Points, in no order, along strands that fork, close into loops and pass close to each other.
Two points are linked if the straight distance between their rows is under 23.
debad: [ -6 -10   3 -12  -5   6   6 -13  -6   9]
ges: [ -5  -9  -6 -11 -16  15  11 -15  -2  14]
nul: [  4  10   1   6  17 -25  13  -1   2  -2]
Belor: [  0  12  -4  -3  -2 -10  18 -23 -20  31]
bugem: [ -5  17  15   8  16 -19   4 -16 -13  19]
beg: [  2  -5   5   7  -9  15 -32   8   2 -24]
gaf: [  0  20  21  20   2  -2 -10  -3  13   4]
sagon: [  8  12 -16  14  -4 -16  12   3  15  -5]
badu: [ -7 -13   4 -18  27  -5  16  10 -20   7]
dofiv: [ 11   5 -21   7  -7  -7  14  14  14  -8]
Fid: [ -6  -5  11  -7   3   1  -1 -17  -5   8]
baki: [  0  -6  -8 -10  15  -7  19  15  -3  -1]
nogif: [  6   6   0  15  -7  -8 -16  14  12 -20]
timol: [ -3  -1   4  -7  15 -15  14  -4 -11   5]
bov: [  1  -4  11   1   1   2 -17   0   4 -11]
fegoz: [ -5 -14 -13 -17 -18  20  17  -9  -4  18]
zuret: [ 0  2 10  6  5 -9 -9 -1  7 -7]
Noto: [  6  15 -11  16 -19  -4   4  -5  21   3]
Lus: [ -6 -22 -13 -24 -11  31  12  -1  -7  14]
zemib: [ -8 -27 -16 -28  -2  36   5  13  -5  10]
kode: [ -5  -9  -5 -16  26  -6  20  18 -10   5]
zozem: [ -2   9  -8   3 -14  -2  14 -17   3  19]
bis: [ -2  13  20  13  -4  11 -16  -8  11   3]
Bugo: [ -6  17  14   6   5  -9   3 -25 -14  28]
nar: [ -4 -27 -14 -24   0  34  -3  21  -5  -2]
Fino: [ -9 -18  14 -22  26  -3   7  -4 -23   4]
dola: [ -2   3  12   4 -11  15 -17 -12   9   2]
tagig: [ -6  -3   9 -12  23 -18  13  -8 -22  10]
Sese: [ -4  13   6   0   4 -12  10 -24 -20  30]
doz: [  1  14  14  13   6 -10  -9  -1  12  -2]
migir: [  2 -22 -10 -13 -10  26 -11  20  -5 -20]
gunog: [  1  -8   3  -3 -14  14 -12  -8   6  -2]
Kisik: [ -1 -27 -14 -20  -2  33 -10  25  -7 -14]
Pofa: [ -3  14   6   8  16 -24  10 -12  -5  11]
Gefo: [ -2  -3  -5  -7  12 -10  19   2  -6   6]
tabav: [  9  13   2  14  11 -26  -4  11  11 -18]
sagam: [  6   1 -10  13 -25   9 -15  12  12 -17]
Beru: [  9  12  -2  19   1 -19  -8  14  13 -18]
mizam: [  6  19 -13  17 -10 -11  10  -5  19   2]
lumi: [ -1  12  -9   3 -10  -7  19 -20  -8  25]
fave: [  0 -11   5  -7  -5  12 -16  -2   0  -9]
topoz: [  9  10  -8  11  11 -23  11   8   9 -10]
Merul: [  5   8   1  16 -13   2 -19   7  13 -13]
Diz: [  5   0 -10   5 -25   9  -7   3  14  -6]
bef: [  0  17  -8  12  -4 -10  13 -13   8  12]
sazak: [-10   1  33  -3  19   5 -16 -17  -8   5]
Tup: [  9  -1 -13   6   6 -11   2  33   4 -25]
sorul: [  4   6 -11   9 -25   5  -2  -2  18   1]
napu: [  2 -17 -10  -3 -12  18 -14  21  -2 -24]
gov: [ -9 -11  17 -17  27 -11   8  -8 -25   6]
Lufo: [  2 -13  -6   1 -16  16 -22  12  -1 -23]
Bugi: [ -6   2  21  -2  10  -3 -10 -17  -6   7]
Dus: [ 10   1 -18   7  -7  -6   4  27  10 -19]
zuz: [  0   0  18   6   0  11 -32   3   2 -16]

A piece is all that can be reached along the links. How many separate loops has the piece of each point below (a circle has one, a figure eight two, a Y none), and how many tips (points with one link)?
fave: loops 1, tips 1
Beru: loops 2, tips 1
kode: loops 1, tips 0

How many points has the smallest loop of links through each point below? Write - if it is on no loop.
Pofa: 12
sorul: 11
tagig: 8
gunog: 8
Lus: -
